Each row is a point on a landscape with many peaks, with its height.
From any point a climber steps to the highest of the 2 points nearest to it. It stops when none of these is higher. Distance is the straight distance between rows; heights are no part of it.
k116 (h 516): [101 114 123 146 149 138 118  98 127 104  98 144  86 108 120 134 118 123
 132  86 124 159 168 112 135 101 116 135 144  92 117  84  71 142 126 136
  97 180 123 112 141 145]
k772 (h 222): [118 138 109 134 170 157 161 105 152 138 126 124 113 105 103 134 119  99
 109 101  79 128 137 107 165 127 117 131 145 152 161  97 124 162 186  79
 108 102 149  86 110 156]
k531 (h 277): [131 167 189 155  86 129 157 146 138  54 119 119 164 135 110 118  82 105
 109 136 131  96 130 107 113 103 116 186 121 152  99 126 126 126 176  78
 143  87 134  79 132 162]
k328 (h 150): [129 134 171 167 147 159 126 108  88  52 109 133 103 119 140 118  85 153
 150 106 150 135 128  99  71 119 101 164 158 103  83  66 110  87 161 146
 115 156 119 137 150 170]
k345 (h 644): [144 108 136 124 164 164 100 169  77 156 126 104 117 119 192 129 146 177
 124 155 124 123 108  71  83  73  89 154 164 160  84 164 166  85 167 158
 109 127 103 186 150 105]
k291 (h 284): [107 140 112 152 150 129 135 135  55 151 138  80 112 148 117 169 136 130
 154  99 176 125 158 156 128 118 185  69 142 130 127  69 131 138  71 184
 137 166 182 162 133 126]
k845 (h 336): [107 164 103 118 141 115 117 178 167 194 152 142  82  87 152  60 142 172
 123 187  99 104 152  91 143  79 135 143 118 199 130 167 184 152 131  84
  78 115 124 122 133 146]
k49 (h 306): [ 84 126 132 132  95 141 133 153  87 134 134  48 155 122 107 181 133 117
 150 125 154 141 178 146 118  93 190 103 150 119  78  79 118 125  63 202
 118 161 176 143 135 128]
k31 (h 370): [155 106 157 151 147 113  56 101 112  91 111 195  83 135 184  87  78 189
 129 129 163 116 112  91  92 143  89 165 159 100 115 124 102  78 157 138
 148 165  72 184 159 145]
k378 (h 262): [120 124 123 148 171 121 161  92  79 154 172 109  96 134 120 154 107 149
 136  86 145 114 184 150 172 162 186  80 204 148 132  44 114 140 116 186
 121 176 172 131 138 119]
k900 (h 245): [123 172 121 136 160 111 177 122  96 181 170 121  96 117 105 114 121 161
 132 123 123 113 180 141 163 156 224  92 155 180 112  87 145 154  89 182
 109 177 163 152 156 141]
k967 (h 584): [ 68 169 107 145 112 120  66 132 150  92 128 167  83 144 155  86 125 125
 190 156 167 149 110 135  59 105  85 132 104 106 151 151 171 119 113 100
 122 135 106 119 107 175]
k84 (h 423): [151 121 164 136 152 130 120  98 146  83  98 202  87 106 132  73  67 151
 141 119 130 148  86  96  93 175  98 183 139  85 120 118 114 104 152 123
 131 152  84 163 160 152]
k128 (h 341): [ 99 176 156 107  83 108 138 137 119  71 117 113 172 133 113 139 101 131
 117 157 116 140 145 102  87 107 153 198 100 164  59 185 112 102 117 137
 133 139 117 111 121 124]
k317 (h 689): [ 93 121 113 173  91 104  55 115 117  99 115 171 105 166 155 112 152 137
 173 124 199 140 118 163  94 109  95  91  79  71 153 129 146 110  71  97
 135 153 118 107 122 162]
k372 (h 266): [112 163 174 158 119 157 157 137 118  64 114  78 180 140 112 162 119  89
 128 113 120 139 119 104 102  73  99 162 136 121 109 104 126 114 193 101
 134  83 148  89 106 144]
k402 (h 227): [139 149 124 143 157 130 173 130 119 174 161 146 112 139 114 118 112 139
 146 107 141 112 126 151 147 188 188  79 144 139 136 104 186 150 101 145
 139 128 165 160 132 142]
k263 (h 368): [130 188  83 119 148 124 167 124 103 201 143 122 104 140  89 147 171 152
 104 151 109 130 127 170 147 106 204  73  88 192 161 125 215 198  94 140
 135 132 169 142 112 119]
k871 (h 412): [ 81 150 123 111 119 141 105 150 116  81 143 111 152 148 174 128 119 111
 156 112 154 137 139  94  88 100  85 152 169 105  91 117 132  83 126 170
 122 144 132 157  90 136]
k451 (h 417): [ 99 120  94  77 108 110  92 130 166 127  93 135 127 102 130 132 144 129
 123 137 116 191 115 124 105 126 104 177  98  81  98 169  99 124  93 158
 119 162  97 157 149 109]
k559 (h 846): [165  86 164 166 170 190 108 168 107 162 124  95 110  97 174 118 131 166
 130 134 125 109 104  94  96 109 101 120 170 125 103 113 154  94 160 141
  99  99 144 170 137 141]
k117 (h 802): [107 155  92  64 133  92 180  88 136 126 185 129 151 146  94 146 115  80
 130  99 113 123 110 155 149 181 126 128 141 157 152 145 116 127 147 148
 163 115 129 125 102  74]
k722 (h 572): [133 149  89  96 116  92  97  93 104 107 110 183 101 158 137 126 129 153
  90 146 115 158  76 112 116 111  81 159  85 163 162 197 124 108 167 108
 154 142  49 135 141  70]
k61 (h 450): [107 149  97  94  94 131 110 168 112 131 143 118 155 157 149 156 155 103
 119 157 129 139  83 117  91  93  95 126 100 160 145 214 187 108 135 122
 126  85 107 131  98  97]
k213 (h 331): [ 88 143 139 151  80 123 102 154  87  94 130  81 174 170 134 168 127  98
 133 115 168 132 169 150 112  65 150 106 120  69  82  91 106 123  63 156
 142 160 156 101 117 141]
k920 (h 719): [127 151 108  81 122  94 165 109 123 101 144 112 159 144  97 180 145  89
 102 125  85 140 118 136 149 125 128 161 109 167 149 174 108 126 177 120
 159  93 122 105 112  78]
k259 (h 422): [109 132  73 145 142 148 140  96  93 133 126 133 117 140  71 182 166 115
 143  98 124 187  80 176 102 138 121  91  85 156 166 103 167 144 136 149
 126 130 156 133  94 111]
k727 (h 375): [112 114 108 119 120 108 143 107 159 154 116 162 112  87 120  80 134 148
 161 135 153 148 163 177 174 183 185  93 110  95 126 116 100 168  15 154
 103 210 133 162 135 127]
k826 (h 312): [133 119 120  58 160 138 161 171 196 186 158 125 137  92 159 104 132  86
 113 122  84 106 161  95 179 158 112 152 205 131 131 144 119 140 144 136
 106 109 138 153 113 115]
k739 (h 669): [150  76 103  49 147 132  76 146 148 155 116 125 163 136 193 157 159 113
 110 113 126 140  82  98 131 136  47 135 171  74 139 165 122  92 153 154
 130 106  97 187 110  75]
k391 (h 525): [147 119 108 106 129 150 116 171 125 161 112 105 123 114 153 141 165 141
 121 156 107 150  75  91  84  86  85 175 124 144 118 193 181 114 158 119
  98  98 108 156 140 118]
k379 (h 579): [ 86 147  97 142 138 110 117 110  89 119 146 115  99 130 117 149 137 121
 134 113 118 144 163 113 123  74 131 123 120 161 121 112 116 113 129 142
 123 153 139 114 118 122]
k80 (h 381): [146 119 150 100 133 141 156 148 179 130 155 150 150 136 147 108 100  70
 138  97 130  81 118 121 159 193  93 105 182 111 172 116 111 140 171 116
 136  77 130 125  95 140]
k795 (h 94): [111 156 153 151 152 118 137 110 135  81 158 156  96 152 122  88  66 124
 158 114 142 110 128 113 117 167 111 121 155 139 138 105 130 115 151 115
 140 128 131 127  96 153]
k578 (h 285): [ 75 154  72  88 170 167 117 121 234 168 129 151 111  61 128  83 144  99
 175 110  96 168 165 115 149 145 126 129 134 128 151 114 141 190 108 118
  76 146 148 127  83 175]
k928 (h 587): [153 162 150 139 120 104 171 120 141 134 128 163 109 108  89  86 108 148
  97 171  97 123 121 154 152 156 156 157  78 176 132 149 149 164 132  93
 129 117 118  99 139 123]
k827 (h 665): [134 159 128 165 126 110 130 113  43 127 142  86 144 180 112 178 144 138
 105 140 128 111 120 125 135  64 157 110 114 186 123 134 135 118 139 152
 149 130 142 106 138 101]
k240 (h 392): [140 141  60 122 148 111 163  88 102 165 133 152  93 144  90 147 185 150
 123 132 106 175  99 194 135 159 157  78  81 156 180 130 165 179 109 144
 135 140 145 140 100  84]
k902 (h 172): [145 167 134 147 124 145 166 143 121 139 110 111 148 152  77 151 116  96
 121 131 145 103 133 155 138 146 187 105  85 106 150 107 150 167  90 109
 163  97 163  94 132 176]
k668 (h 158): [173 107 143 154 111 182 161 155 118 163  88  91 171 139  86 155 138 102
 123 127 146 146  81 179 114 162 153 118  69  83 139 115 168 154  91 122
 147  80 166 107 140 156]
k164 (h 111): [173 113 139 180 140 123 113 148  88 184 137 115 107 152 143 130 143 169
  84 135 138  76 158 117 169  90 173  75 127 164 126 121 149 128 110 117
 140 132 149 116 152 136]
k350 (h 720): [ 79 155 107  63 115  91 175  89 102  83 169 121 189 154 110 165 109  96
 151  91 129 148 133 139 116 157 135 163 141 146 121 136  89  96 136 191
 167 140 129 140 110  67]
k606 (h 399): [135 131 117 143 147  97 139  96 156 149 120 196  69  79 123  41 124 195
 150 153 124 137 169 154 155 178 187 115 110 141 113 113 121 171  81 137
 100 211 114 169 148 122]
k999 (h 369): [108 119  95 115 116 146  99 145 119 125 141 127 151 163 152 148 159  95
 194 108 163 149  72 160  83 139  68  81 136  69 150 121 167 108 104 157
 127 113 154 153  80 122]
k645 (h 367): [168  60 131 112  90 113  89 132 132 131 112 130 190 173 156 143 142 106
 140  99 190  97  79 165 123 167  91  82 125  52 130 123 117 104  98 132
 158 111 114 137 108 113]
k253 (h 179): [133 106 154 207 176 166 136 103  80 113 115 136  74 105 115 109 111 170
 167 108 149 142 120 128  96 149 132 118 146 123 114  52 143 100 132 151
 101 157 139 149 140 171]
k180 (h 330): [ 96 108  81 113 124 133 103 132 184 142 118 145 127 111 142 121 167  96
 179 103 147 163 100 153 105 141  96 100 113  67 157 141 139 138 103 127
 126 119 140 129 100 147]
k834 (h 537): [168 154 145 118 133 132 177 127 156 128 140 129 122 121  93  98 105 127
 137 148 101 131  85 138 126 176 116 150 122 159 140 140 174 144 155 116
 124  90 130 131 121 140]
k37 (h 344): [106 141 142  74 151 145 146 186 182 129 146 111 164 118 142 126 114  56
 146  91 106 108 143  89 138 140  82 144 201 111 135 124 131 121 163 126
 121  91 150 131  91 144]
k657 (h 659): [ 89 156 137 120 119 126 168  86  71  50 134  90 179 161  93 184 110 108
 155 121 124 165 123 128  95 124 139 154 124 143 109 112 118  89 148 180
 144 131 151 118 109 113]
k574 (h 75): [ 78 169 130 127 147 109 147  82 133  58 139 180 108 131  95  99  80 118
 188 112 145 175 130 127  86 175 113 141 141 122 114  83 116 102 120 154
 146 164 120 149 103 147]
k907 (h 282): [182  64 143 125 103 150 162 141 189 159  93 115 152  86 123 145 148 103
  94 121 118 114 120 148 176 163 135 115 120  81 146 121  84 168 130 102
 124  96 136 113 137 126]
k646 (h 251): [177 109 163 140  72 117  96 199 129 166 123  98 161 139 151 111 150 140
  82 170 145  64 135 126 135  82 140 137  90 143 107 179 151 132 100  87
 144  79 110  92 169 131]
k136 (h 569): [ 95 160 130 114  56 102  86 136 154  57 119 157 162 171 135 117 138  88
 125 138 146  97 131 122 108  98  90 146  85 108 145 172 115 121 144  61
 154 113  87  72 102 142]
k39 (h 464): [118 111  81 129 132 168 136 137 105 152 111  65 158 127  95 216 180  84
 147 111 124 189 104 155 112 102 109  93 103 108 142 118 150 136 123 147
 120 109 169 116  96 111]
k367 (h 315): [134 138 110 114 137 110 128 154  68 180 185 131 143 177 157 118 138 142
 148 147 160 111  95 142 127 138 142  83 132 169 140 170 190 113  82 171
 141 127 131 184 115  91]
k441 (h 486): [ 94 103 115 117 145 149 102 164 168 175 131 126  98  60 168  93 162 166
 162 145 130 148 152 111 115 104 138 135 128 119  97 143 154 137  59 164
  68 170 125 180 139 139]
k407 (h 248): [151 114 136 135  89 136  82 182 126 142 122 101 179 175 160 141 151  91
 124 128 156  78 109 133 134  99  89  93 111  98 167 148 155 136 126  88
 151  70 142 103 114 137]
k625 (h 301): [127 166 117 122 109 117 131 178 158 189 162 131 112 124 130  84 148 114
 121 166 127  86 153 115 159 115 170 117 105 173 137 165 172 161  86  98
 127 115 146 110 123 144]
k592 (h 578): [144 115 160 197 113 118  91 108  80  81 115 159 107 167 136 118 114 160
 145 144 182 111 123 139  88 112 109 124 104 110 125 111 140  89 123 106
 135 142 106 104 148 157]
k483 (h 734): [ 93 162  82  51 111 101 176 118 185 155 173 126 162 116  87 143 136  80
 152 120 112 151 131 169 132 193 157 112 122 129 138 149 141 158 105 157
 156 118 156 134  89  99]
k375 (h 500): [152 154 116 115 154 108 121 131 134 132 140 173  77 133 150 102 111 163
  90 164  87 117 108  81 127 117  95 172 126 180 162 193 143 124 196  75
 128 123  70 132 153  99]
k408 (h 465): [131 100 148 113  87  90  88 145 164  98 145 159 153 133 165  78 116 115
 132 118 155  75 186 123 164 154 121 113 157  75 120 138  73 109  84 122
 150 136  96 115 135 135]
k146 (h 380): [101 135 133  66  92 126 118 131 137  68  94 109 184 130 131 154 119 106
 124 138 129 172 113 110  91 108 103 215 116  85  73 163 105 111 130 152
 125 147  86 138 130  95]
k546 (h 224): [157 102  88 187 183 163 136  93 111 154 101 163  52 107 130 135 169 146
 116 104 119 156 120 146 153 113 145  83  98 145 182  84 148 171 164  84
  86 136 148 104 119 136]
k542 (h 303): [111 164 153  91 122 146 144 174 143  91 123 111 171 131 152 143 121  96
 125 130 103 131 119  68 106  95  77 179 175 139 109 147 150 110 196 106
 112  83 130 131 109 127]
k217 (h 293): [125 162 168 148 138 149 205 122  84 122 161  77 142 116  81 150  83 153
 135 130 103 128 113 131 107 163 196 163 145 184  81  96 167 114 145 188
 119 125 166 146 162 142]
k403 (h 302): [140  91 142 136  99 125 144  90 181  91  80 134 147 115 100 134 115 103
 122 108 144 138 138 152 160 166 133 127 105  68 137 101  57 140 118 116
 141 129 118  87 134 140]
k943 (h 428): [101 136  86 118 121 141 105 144  85 119 137 123 133 161 146 146 153 119
 170 136 145 165  58 134  58 101  75 112 121 150 145 155 188  88 138 149
 133 115 114 157  86 104]
k987 (h 76): [125 125  78  91 168 105 164  93 148 167 151 142 107 111 134 130 146 118
  81 104  79 108 212 145 212 137 148 110 180 159 174 124  76 156 153 134
 112 150 148 101 119  80]
k154 (h 345): [130 173  89 127 137 105 125 149  75 203 160 117 128 187 122 149 158 129
 118 139 145 108 127 147 141 112 183  69 108 159 149 146 178 162  60 144
 147 119 146 146 129 117]
k330 (h 95): [155 116 134 126 150 139 163 142 112 188 152  94 127 103 130 139 144 143
  91 131  94 113 159 119 174 120 157 116 156 170 135 128 137 142 145 140
 112 127 153 119 145 114]
k2 (h 132): [164  74 136 187 153 127  71 116  77 138 130 117 100 158 173 141 136 141
 108 118 152  78 177 131 170  87 137  62 148 115 156  91  88 119 135 104
 147 136 135 104 134 127]
k503 (h 457): [122 120  95 106  99  91 116 104 117 124 124 161 124 128 120 119 137 162
 132 156 144 177  88 144  98 145 126 160  85 150  97 191 122 100  79 157
 136 168  87 167 140  84]
k246 (h 585): [ 77 159 139 156 122 135 127  72 108  53 111 102 131 134  55 185 111 103
 148 111 129 191 145 154  75  96 147 133  93 131 102  56 104 124 139 151
 158 153 155  92 109 150]
k651 (h 243): [130 166 129 147 175 161 195 100 123 131 106  97  97  97  59 148 130 130
  98 130  54 144 133 109 138 108 140 159 128 191 129  94 133 144 213  76
  98  96 155  86 144 146]
k778 (h 365): [111 116 155 119  74 132  93 154  95  70 152 106 202 178 182 148 134 104
 137 122 187 107 136 130 108  88 113 130 147  83  91 110 124  85 105 169
 134 137 134 124  98 118]
k234 (h 357): [179  94 184 134 135 122 122 155 100 145 145 117 148 138 158 104  96 167
 108 150 140  85 116 114 134 155 137 138 158 159 107 164 142  90 144 139
 154 105 112 165 142 113]
k811 (h 353): [ 99  89 103 126 115  94 112 102 124 135 134 135 123 124 125 132 140 127
 164 113 184 146 141 167 142 152 159  80 128  86 114  98  92 120  32 177
 135 194 132 155 114 114]
k697 (h 84): [149 118  97 126 173 137 169  80  95 169 140  96 117 112 113 174 167 139
  77 101  74 129 181 140 193 114 157 101 166 174 153  99 100 161 168 155
 111 138 152 110 149  72]
k792 (h 482): [167  82 183 111  68 118 131 114 110  91  87  82 155 109 118 149  84 170
  75 157 128 128 143 133 138 118 173 180 126 122  71 155  52 111  98 137
 129 162  76 134 196 101]
k47 (h 304): [ 85 129  90  91 122 145 113 115 226 151 104 148 137  66 112 100 169 112
 172 136 100 186 123 148 125 142 127 117  81  91 145 157 133 182  89 111
 112 136 134 121 100 152]
k341 (h 178): [152  82 169 184 153 179 109 136 142 100 110 122 120 117 159 119 104 123
 126  90 138  90 169 108 157 128 102 107 191  63 130  47  77 117 164 105
 119 116 155 104 130 184]
k157 (h 451): [132 151 123 116 117 133 151 170 168 163 117 105 122  87 102 136 159 108
  82 152  64 121 110 106 159 104 119 156 104 179 158 168 151 167 177  47
 118  54 124  75 121 128]
k633 (h 404): [104 150 126 118 104 120 105 171 171 129 124 129 115 111 142 106 138 100
 102 160 102  76 158  86 150  60 101 145 117 151 151 165 132 152 168  40
 120  89 116  64 127 146]
k474 (h 267): [145 166 156 158 155 153 215 100  80 135 145  74 134 117  62 172 111 139
 124 119  78 126  98 112 130 134 168 135 146 195 131  86 172 143 191 131
 128  87 171 108 159 138]
k364 (h 433): [114 114 115 156 141 118 106 127 138 169 129 182  67  97 153  48 149 185
 169 141 146 126 141 140 136 134 143 103 112 139 129 141 155 159  65 139
  87 177 114 175 133 142]
k940 (h 414): [154 107 154 115  80 121  72 150 152 105 126 168 176 171 166  88 120 121
 157 131 177 102  73 152  86 177  78 115 131  65 128 159 148  87 116 129
 161 103  92 154 115 133]
k148 (h 509): [108 126 107 113 142 121 124  82  76  89 117 153 108 137 116 143 134 145
 154 117 136 198  60 132  67 152  97 149 116 153 117 144 136  93 131 178
 143 178  96 188 131  96]
k627 (h 586): [161 100 136 131 123  96 103 118  63 133 149  89 146 174 155 176 138 147
  78 135 126  84 152 111 157  84 152 115 130 172 107 158  87  97 130 152
 146 144 102 115 147  81]
k864 (h 65): [ 75 154  96  73 170 102 144 103 144 141 174 132 114 148 138 136 118  88
 121  80  99 109 192 109 174 123 111 126 193 152 155 110  68 116 157 138
 126 157 133 116 109 105]
k728 (h 622): [115  91 107  84 145 136 176  75 124 136 133 112 145 100  98 153 109 125
 165 101 131 198 101 166 113 206 133 113 156  96 128  82  85 118 111 202
 120 161 146 179 112  92]
k615 (h 265): [183  91 112 153 131 142 155 116 156 183  96 147 130 109 126 126 162 133
 110 130 112 127 117 176 179 174 172  90 102 114 162 119 139 187 103 105
 112 111 152 127 132 128]
k678 (h 508): [144  70 102 154 136 172 128 124 135 153  97  97 141 124 130 183 174  78
 128  97 127 165  98 149 139 124  91  87 124  67 160  94 118 135 146 112
 119  94 168 101 103 123]
k96 (h 646): [110 166 140 161 110 126 141 107 169 112 108 148 100 113  70  98 101 131
 146 154 112 150 119 157  99 139 153 147  48 138 131 141 154 163 119  71
 139 112 133  88 131 167]
k975 (h 305): [141 167 187 162  87 123 154 140  96 100 118  91 159 144  91 148  82 133
 113 147 134 103 139 126 112 101 179 169  86 154  75 128 119 121 133 120
 137 110 146  78 156 142]
k348 (h 201): [136 151  81 161 155 158 142 108 143 167 102 133  66  78 100 100 163 165
 118 143  84 154 107 139 136 109 144 116  86 182 156 115 174 170 154  78
  89 100 148 100 125 160]
k436 (h 221): [153  92 113 122  98 106  70 138 139 141 149 154 151 178 163 138 162 106
 102 119 151  63 144 132 178 127 114  64 125 104 171 139  98 139 112  82
 160 105 118 102 127 128]
k773 (h 429): [164 125 154 127 175 135 109 149 140 155 131 139  85  85 162  87 100 191
  76 159  90  95 130  65 129  96 119 180 153 180 114 144 137 109 192  98
 104 117 100 156 169 124]
k43 (h 574): [157  61 103 118 157 161 100 129 118 143 105 127 130 133 164 168 172 130
 114 113 126 152  83 129 122 122  59 103 143  73 156 127 112 114 157 132
 128  98 117 146 129 105]
k91 (h 488): [155  95 149 165 106 139  71 133  74  94 112 153 145 193 161 111 116 159
 157 128 194 124  64 159  72 130  85 114 136 100 118 135 179  63 132 133
 150 121 107 147 135 138]
k306 (h 492): [140 174 132 103 125 130 197 145 170 158 138 106 147 107  73 144 128  88
 112 143  77 121 100 126 142 166 141 146 132 179 160 160 185 171 179  87
 137  58 157 104 104 123]
k286 (h 308): [131 152 146 126 132 100 120 155 100 148 193 134 120 155 172  96 104 164
 143 152 136  89 133  94 113 133 129 126 169 202 103 175 164  82 123 163
 133 133 126 182 120 114]
k957 (h 202): [146 135 130 138 126  72 119 123  94 131 179 140 139 204 133 151 126 101
  98 113 156  47 168 136 195 132 170  66 141 124 160 122  96 125 101 109
 186 109 123 102 137 115]
k48 (h 566): [117 116 101  92 167 132 142  75 119 113 117 143 150 133 115 154 116 110
 152  93 120 193  74 131  94 166  82 142 137 101 132 116  97 104 143 184
 138 148 112 181 131  83]
k18 (h 154): [134  83 153 189 118 121  81 111 119  83 117 140 120 162 148 138 128 122
 128  94 169  91 174 134 153 113 118  83 140  63 137  65  71 125 120  93
 144 138 129  77 127 161]
k51 (h 373): [153  87 143 154 125 100 101  91 143 148  84 172  73  78 138  60 133 211
 116 164 146 152 158 148 140 170 158 128 124  94 109 123  79 143  62 138
 104 213  90 173 177 116]
k282 (h 675): [152  91 163 167 122 160 110 166 134 140 105 100 125 118 156 108 126 143
 138 129 141 114 127 120 111 118 122 128 120  98 105 108 156 112 120 114
 106 105 145 123 141 159]
k167 (h 326): [108 117 124 140  88 137 116 120 153 107  78 100 143 101  94 165 152 107
 113 137 117 172 144 147 119  97 122 151  73  82 119 129  82 147 119 100
 128 128 119  75 129 146]
k849 (h 411): [153 122  99 102 131 144 152 137 160 166  95 113 115  75 116 150 174 138
  79 154  63 153 122 114 155  85 117 180  99 143 135 176 126 165 156  88
  90 111 105 113 146 104]
k444 (h 407): [191  85 192 116 134 149 131 162 114 128 117  79 184 108 153 147 110 146
  92 132 114  88 115  94 141 132 106 162 183 127  89 152  91 116 179 132
 137  94 104 163 156 101]
k316 (h 334): [154  88 122 126 106  99 122 111 123 128 135 150 148 142 117 115 124 122
 156 115 168 141  92 165 125 187 123  99 124  81 129 120 111 115  82 173
 160 144 123 155 123 111]
k868 (h 419): [150 121 182 109 105  98 127 154 179  87 164 166 159 166 145  91  92  85
 122 105 153  42 144 139 171 179 109 119 165 116 150 118  87 119 149 103
 172 101 109 117 115 138]
k662 (h 645): [101 171 100  77  99  89 111 112 147  87 136 154 138 159 104 139 125  95
 103 136 103 147 112 124 114 122  91 159  89 137 148 193 112 120 152  99
 161 120  82  98 111  87]
k611 (h 360): [117 139 139 165  91 126 108 154 168 118  99  98 122  92 122 119 151 119
 120 161 122 120 157 109 127  52 138 159  73 105 104 146 129 140 130  58
 109 103 136  61 149 172]
k130 (h 512): [ 78 137 124 118  90  82  92 138 160  82 138 153 150 157 154 111 142  88
 137 117 148 101 183 125 140 103 109 125 104  84 124 141  82 126 100 105
 147 136 107  87 110 137]
k81 (h 321): [148 130 171 154 108 124 176 128 109 124 128  99 128  95  97 122  86 167
 127 158 125 132 144 138 123 168 196 149 116 157  77 107 114 117  83 172
 110 157 140 146 168 128]
k832 (h 207): [126 151 144 179 161 179 167 125 124 144 122 128  98 121  91 118  92 145
 164 113 144 134 119 144 107 170 169 101 123 140 122  58 179 158 119 144
 106 117 181 144 125 185]
k270 (h 577): [158  77 125  78 126 131  84 164 184 177 112 154 140 103 179  99 151 146
 109 145 120 121  98 101 138 154  81 140 137  92 138 191 128 123 132 138
 125 119  91 188 140 105]
k734 (h 559): [113 115 151 161 133 147 104 176 123 136 116 110  96  71 171  83 121 165
 174 141 150 135 141 100  79  91 132 140 132 106  72 119 168 104  90 148
  71 153 127 170 151 173]
k172 (h 374): [100 140 101 119 150 137 123 151 166 173 123 122  93  71 139 105 168 146
 113 144  88 137 165  89 145  68 123 154 130 153 110 147 140 152 144 102
  73 137 139 121 134 142]
k617 (h 247): [195  78 100 165 144 150 131 114 110 176 103 131  95 128 133 149 189 151
  81 126 113 132 108 151 168 122 137  84 106 143 183 130 148 162 152  97
 119 107 146 116 136 106]
k9 (h 678): [ 83 146 106  64 133 118 172  95 190 124 154 126 161  89  65 142 107  98
 181 101 128 182 136 167 108 199 154 133 139 107 126  97 115 132  97 192
 129 148 152 151  82 119]
k794 (h 187): [118 154 124 133 113  95 141 108 131 118 150 130 145 175 108 143 117  81
 133 108 160  95 146 149 165 148 169  75 123 113 165 102 107 145  93 110
 171 116 152  92 107 148]
k882 (h 408): [134 116 135 131 131 107  68 136 122 119 152 182  89 150 187  70 102 165
 137 147 157  97 126 101 116 127  90 126 149 126 134 171 133  98 135 110
 135 147  76 151 132 141]
k338 (h 276): [155 147 139 124 104 132 125 205 140 190 141 121 154 153 133 121 152 103
  99 160 134  66 108 131 142 118 148 115  96 148 165 178 175 167 100  83
 156  59 133  96 131 142]
k303 (h 449): [172  71 207 108  76 146 123 138 115  90  92  66 194 118 150 169  91 156
  71 144 123  93 144 115 158 119 130 178 170  97  80 132  57 102 142 144
 143 128  90 138 178 117]
k862 (h 348): [162  87 174 137 106 106 136 119 151 129 105 144 114 100 116  85 106 166
 120 163 128 135 138 139 144 173 158 142 116 107  93 131  86 124  69 150
 116 168 101 144 168 138]
k376 (h 120): [135 153 189 180 149 138 139 133  91  76 146 141  95 136 133  76  60 157
 141 147 133  89 130 101 101 129 127 153 151 161  97 110 142  88 169 131
 126 124 120 135 150 159]
k481 (h 524): [170  86 154 125 120 132 141  97  62 123 111  83 146 122 132 167 122 183
  73 154  98 125 123 117 141 109 155 165 130 163  84 155  86 101 141 156
 136 141  88 138 175  70]
k78 (h 479): [ 92 169 129 110 134 122  80 154 124  78 131 187 114 154 198  89  99 127
 150 141 143 128 123  72  81  97  72 162 164 113 121 143 150  92 156 135
 118 145 103 161 126 138]
k979 (h 52): [ 44 176  81  77 169 110  95 111 165  98 132 168 108 124 123 128 110  84
 133  93 100 151 175 102 136  98  96 163 162 128 149  96  78 136 165 127
 118 163 128 108 103 132]
k812 (h 580): [ 76 188 129 162 139 126 125  75 154  79 112 132 105 134  46 145 102 114
 149 128 103 176 148 146  87 100 162 138  74 161 129  98 124 158 148  94
 142 135 155  66  97 177]
k284 (h 474): [118 124 132 120 158 133 126  97 173 107 108 183  79  87 112  91 100 135
 108 113  99 139 144  96 140 133 104 173 129 107 123 107  76 145 148 100
 115 161  92 117 157 151]
k28 (h 200): [161  80 145 152 171 170 148 121 137 120 102 112 114 105 141 147 121 117
  98  94 105 119 139  96 162 132 107 125 174 110 148  85  90 130 191  91
 107 107 145 102 139 138]

For each start below, name the point where the climber stops.
k286 | k827
k367 | k739
k794 | k96
k697 | k559
k376 | k78
k651 | k559
k47 | k559
k811 | k559
k617 | k96
k826 | k117
k646 | k96
k37 | k117
